Points on a hilly landscape, in no order, each with its height.
From any point a ball rolls to the lowest of the 6 points nearest to it. It stops when none of these is lower. Distance is the straight distance between rows; heights are no part of it.
Z_669: [ 11  21  10   8   1   5  -4  21 -25  19 -28  26   7  -3  -4 -25 -44  -9
   4 -42]  (h 4.30)
Z_686: [-11 -28 -33  19 -21  -6 -31 -63  22 -48  33 -21  -5  16 -33 -15  18  -7
  -1  25]  (h 4.83)
Z_188: [  9  57 -20 -55   9 -25  29  27 -25  37 -23  35  18   6  31  22 -34  18
   2 -24]  (h 2.71)
Z_654: [  1  40 -33 -30   9   1  14  29 -13  -2   2  11   3   7  31   3  -2 -11
  10   3]  (h 0.93)
Z_404: [-19  14  14  49  29   4 -21  32  -9 -12  -4 -17 -20   0 -38   8  39 -35
  27  -2]  (h 3.56)
Z_205: [ 30   5 -13 -52  -4 -17  42  16  -1  17 -47  52  -9   0  48  40 -47  44
 -16 -45]  (h 2.14)
Z_113: [ -5 -28 -42 -26 -72 -15  15 -23  40  -7  -9  69  -3 -45   2  10 -57  23
   5 -25]  (h 1.42)
Z_830: [-44  13  -1 -10 -47   7 -42 -74  13 -11   9  37   7 -41 -30  37 -71 -14
  29  18]  (h 6.65)
Z_941: [-30  41   0  -6  34   9 -15  29 -37  33 -23   8   5  25   6   0  13 -18
 -11 -36]  (h 5.73)
Z_782: [ 23 -38 -53  -2 -35   3  30  -5  21 -33  10  -6 -12   7  27 -10  15  25
  -9  41]  (h 3.17)
Z_337: [-16 -14   3   6 -52  24 -16 -40   1  -6  -6  50   9  -9 -31   8 -60   2
 -17   5]  (h 5.14)
Z_529: [ 25  11 -26 -50  19 -29  32  46   4   2   0 -28   5  11  53  30  -6  16
  -5  22]  (h 3.01)
Z_544: [  0  18  51  21  44  -4  10  33 -32  32 -18  -9   8  16  -6  13  51 -48
  -7 -31]  (h 5.26)
Z_890: [-27   2 -37 -34 -55 -15   4 -15  43 -45  42  50 -19 -23   1  14 -23  -1
  22  25]  (h 1.59)
Z_811: [  2  33 -42 -35 -20 -17  17  42 -31  21   1  29  -9  -2  51  45 -15  -2
 -16 -26]  (h 2.66)
Z_539: [  8  26 -18 -19   8  -2   8  21   4  -7  15 -25 -17  17  40 -12  19   8
   1  26]  (h 2.65)
Z_612: [-31 -13  42  51  29  -3 -31   4   5   9  -3  -4  -6   8 -26 -25  30 -15
   5  -1]  (h 3.94)
Z_919: [  0  17  17  44  36   7 -17  12  -4   3  -8  -5  -1  16 -28  -7  11 -24
   1 -16]  (h 5.16)
Z_22: [ 26   1  79   5   1  25  -3 -12 -23  56   1 -68  23  -2  14 -18  21  -4
  -5  11]  (h 3.09)
Z_410: [ 54 -15  45   0 -15  19  28 -14 -29  18 -23 -32  20   7  10 -15  16  43
 -29  18]  (h 2.87)
Z_379: [ 32 -48  66  36 -22  15   0 -19 -25  61   4 -56   4  25 -36 -28  28  14
 -33 -20]  (h 4.93)
Z_206: [ 31  23  70 -47  54   5   5  41 -25  53   1 -56  26 -20   8  13  24 -12
  -6 -11]  (h 4.27)
Z_346: [-18  30   7   9  56 -14 -16  32  -9  15  -8 -10 -16  24   7  20  33 -27
  20  -4]  (h 5.11)
Z_768: [-48  31 -31  -2  15  -8 -31   3  15  -9 -13  53   1  -3 -13  20 -38 -18
  15 -28]  (h 2.85)
Z_705: [ -9  -7 -10  11 -19   2  20   4 -21  13 -23  22   5   3   2 -19  -3   7
   4 -21]  (h 1.91)
Z_533: [ 30 -17  55  29  10  24  -2  -7 -39  64 -14 -25  13  25 -21 -15   8   5
 -22 -37]  (h 4.52)
Z_576: [ 24 -20 -50 -10 -10 -13  46   5  21 -23  -3  37   6   6  14   4 -29  16
  -5 -10]  (h 1.86)
Z_721: [ 14  -8  40  18  25 -13 -11   0 -14   7   4 -40  -1  17   9 -26  51  -1
   7   2]  (h 3.63)
Z_720: [ 24  22  61 -24  28   6 -12   8 -19  28  10 -81  19   1   9   0  40 -24
  -3  -3]  (h 3.34)
Z_554: [ 18 -20  65  56  -8   5 -10 -11 -24  27  10 -62  -8   6 -39 -21  42 -18
   3 -29]  (h 4.84)
Z_947: [-25  25 -20  15  30 -10 -24  21  -2  -2   0   1  -7   2  -9   4  30 -20
  24 -13]  (h 4.62)
Z_933: [ 14  -1  65   7  33  17   5  12 -36  58 -20 -34  16   9 -17  -6  19  -4
 -19 -28]  (h 3.89)
Z_51: [-14   8   9  47  13   3 -30  14  -7  22 -18  37   6  -8 -37   0 -44 -18
   6 -43]  (h 4.98)
Z_441: [-32  -5   9  21   1   9 -32 -35  -7 -21   7  29  13  -2 -45  -3 -29  -9
  -6 -23]  (h 5.42)
Z_633: [-52   7   5  13 -22  12 -46 -59  12   0  -6  54  -2 -30 -51  32 -68 -15
  20 -23]  (h 6.33)
Z_252: [ 35   7  48 -22  14   8   8  19  12  -4  17 -49   2  11  36 -20  22  -4
   0  38]  (h 3.10)
Z_353: [-30  -2 -46 -11 -39 -16   3  -8  27 -37  17  25   3 -19  11   1 -21  11
  -7  13]  (h 3.07)
Z_68: [-23 -19 -35  24 -28  -4 -26 -47  17 -19  15  31   2   0 -38   0 -14  11
   6  30]  (h 6.37)
Z_44: [ 19   8  -9 -43  -7  -8  46  31 -21  13 -20  -5  -6   8  39  17 -11  35
  -2  10]  (h 3.12)
Z_561: [ -8 -43  28  49   6  27 -29 -40  10 -29  20 -30  -9  15 -51 -14  52 -12
  10  -3]  (h 3.88)
Z_279: [-33 -27  25  55  35 -13 -34 -10   9 -14  22  -9 -28  -1 -47  12  28 -16
  21  -1]  (h 3.19)
Z_964: [ -1 -18  -4  27  15   4 -43 -16  23 -32  29 -46 -22   4 -11  -7  54  -2
  15  25]  (h 3.75)
Z_311: [-50  29 -49 -21 -28   6 -18 -13  18 -14  22  40 -15 -19  -4   3 -33 -23
  14  -9]  (h 2.42)
Z_129: [ 29   4  -2 -29  20  -7  32   4  -9 -17  19 -42  -4   5  43  -2  21  18
 -10  30]  (h 3.00)
Z_870: [-19 -21 -72  -7 -24 -20  -3 -15  50 -44  32   8  -5  -5  10   0  -3   7
  10  34]  (h 2.70)
Z_189: [  6  26  37 -57  29 -11   1  36   1  -8  45 -86  24  -4  31  12  47  -5
  -8  13]  (h 3.58)
Z_162: [-30  53 -32   2  32  -8 -31  22  -7   3  -8  39  -4   2  -7   9  -7 -48
  21 -44]  (h 3.64)
Z_692: [-79  30 -22   1  22   1 -43  12  27 -17  18  50 -10 -31 -56  27 -22 -55
  24 -46]  (h 2.01)
Z_131: [  4  34  20 -45  21  17  16  29 -29  39 -22  -5  14  17  26  24 -10 -10
 -21   1]  (h 4.23)
Z_480: [ 25  12  42 -33  15   4  36  12 -33  18 -21 -20   4   2   1 -16   3  11
   0   3]  (h 3.92)
Z_466: [ 47 -46  -3 -12 -18  -6  47   8   1   1 -34  18  -9  10  34   3  -8  56
  -8   9]  (h 2.23)
Z_527: [ 16  -6  45  26  22 -14  -6  14 -15  21   3 -35   9   3  -9 -35  41 -23
  -7   4]  (h 4.15)
Z_243: [-16 -38 -42  13 -11  14  -9 -38  10 -36  20   7  22  -5  -7 -28  -6  11
   4  35]  (h 5.20)
Z_462: [ 11 -19  27  50  -3  26 -10 -18 -22   1  -7 -28   6  21 -48 -28  22   2
 -22 -16]  (h 5.28)
Z_336: [-18  -6 -24   7   5   0 -17  -5  -6 -14  23  18   1  -2  23 -28  -4 -10
  20  29]  (h 5.77)
Z_323: [ 15 -22 -22  -1 -10   9  27  -2  -1   5 -22  17  -7   8  14 -16  -6  21
 -17  15]  (h 3.33)
Z_753: [ -2 -16 -19  23  -9  22   4   2  32 -39  25 -39   4   7  10 -37  31  -3
  20  44]  (h 3.41)
Z_776: [-48  15  -7  23   1  -7 -14 -14   3  -5   4  32  15 -10 -13   5 -12 -10
  11  -7]  (h 4.22)
Z_465: [ 18  18  32  11  42  -9 -10  36 -15  15 -11 -51   0   7  13  12  39 -27
  13  -6]  (h 4.36)
Z_640: [ 25  28  -3 -82  14 -13  49  39 -18  15  -2 -23  12 -23  48  38   0  20
  -5   0]  (h 3.57)
Z_42: [ 33 -30 -49 -17 -30   3  39   9  17   3 -35  56 -22 -15  32  21 -54  76
 -16 -30]  (h 1.94)
Z_822: [ -2  56  14 -33  23 -25  12  47 -24  29 -20  -4  21   6  28   9  10 -11
 -21   7]  (h 4.70)
Z_159: [ 13 -11  36  25 -14  37  14 -16 -22  24 -16  -6   9  20 -25  -7 -14  31
 -25 -32]  (h 4.59)
Z_985: [-11 -23 -45 -39 -79 -33  16 -45  51 -31  10  69  -8 -47   0  17 -43   2
  25  14]  (h 0.85)
Z_866: [  2  19  22  15  34 -13 -20   8  10  -6   2 -48 -18  15   5  -5  52 -19
  16   3]  (h 3.76)
Z_23: [ 48  -7   1 -31   3  10  28  19  -9   8 -21 -39  16  17  28  -9  23   8
   1  30]  (h 3.35)
Z_751: [ -4 -19 -26 -13 -42  18  12 -22   9  -6 -15  39  12  -6 -26 -11 -31  21
 -13  -4]  (h 4.82)
Z_485: [ 11  18  43  15  -3  14   2  10 -48  34 -21  27  25  17 -11 -14 -21  -6
 -41 -42]  (h 5.50)
Z_9: [ -1  -6 -57   6 -13 -17  -6  -4  55 -40  42 -17 -23 -17  21 -12   5   2
   7  30]  (h 3.11)
Z_757: [  7 -57 -54   4 -28  11  -2 -28  46 -54  31  -3 -12  -3  -3  -7   8   4
 -14  59]  (h 3.45)
Z_53: [-13   7 -11  36  28 -25 -23  19  51 -33   1 -51 -22   5  21   0  45 -27
   5  20]  (h 3.50)
Z_617: [ 44 -32  15 -13 -12  10  26 -17  -6  -5  -4 -48 -11   1  19 -35  44  18
  12  42]  (h 3.02)
Z_65: [-39  17 -30 -19 -31 -16  -9 -19   4  -4   2  61  15 -14  -6   2 -50  -3
  19 -21]  (h 2.94)
Z_121: [  2 -31 -59   5 -30 -10  -5 -34  40 -22  34  24  -9 -21  -4  -2 -16  14
   8  47]  (h 3.52)
Z_839: [ 44  -5  -4  -5 -20  -2  39  16  -7   4 -41  47 -10   0  25  20 -65  62
 -21 -13]  (h 2.10)
Z_380: [ 24  -1  -7  16 -12  17  19 -12 -16  12  -7  42   4  -3  -5  -2 -49  22
 -23  -6]  (h 2.82)
Z_360: [ 49 -19  28  -5 -15  10  54  -8 -10  11 -40  -8   0 -11  16 -17 -13  48
 -17  16]  (h 2.60)
Z_579: [-53 -17   7  32  18   0 -39 -14  -5 -38  15  31   3 -24 -48  14  -1 -25
  21 -16]  (h 2.72)
Z_502: [-19  20 -44 -25  17 -11  -3  28  51 -36  18 -21 -44  21  43  13  18 -17
   1  25]  (h 3.20)
Z_677: [-23 -44  27  40   8  11 -42 -47   5 -19  26  14  -7  -9 -60  12  11 -18
  -3  18]  (h 3.51)

For each start below, name the point where the ball stops.
Z_527 | Z_654
Z_617 | Z_576
Z_462 | Z_692
Z_919 | Z_692
Z_346 | Z_692
Z_947 | Z_692
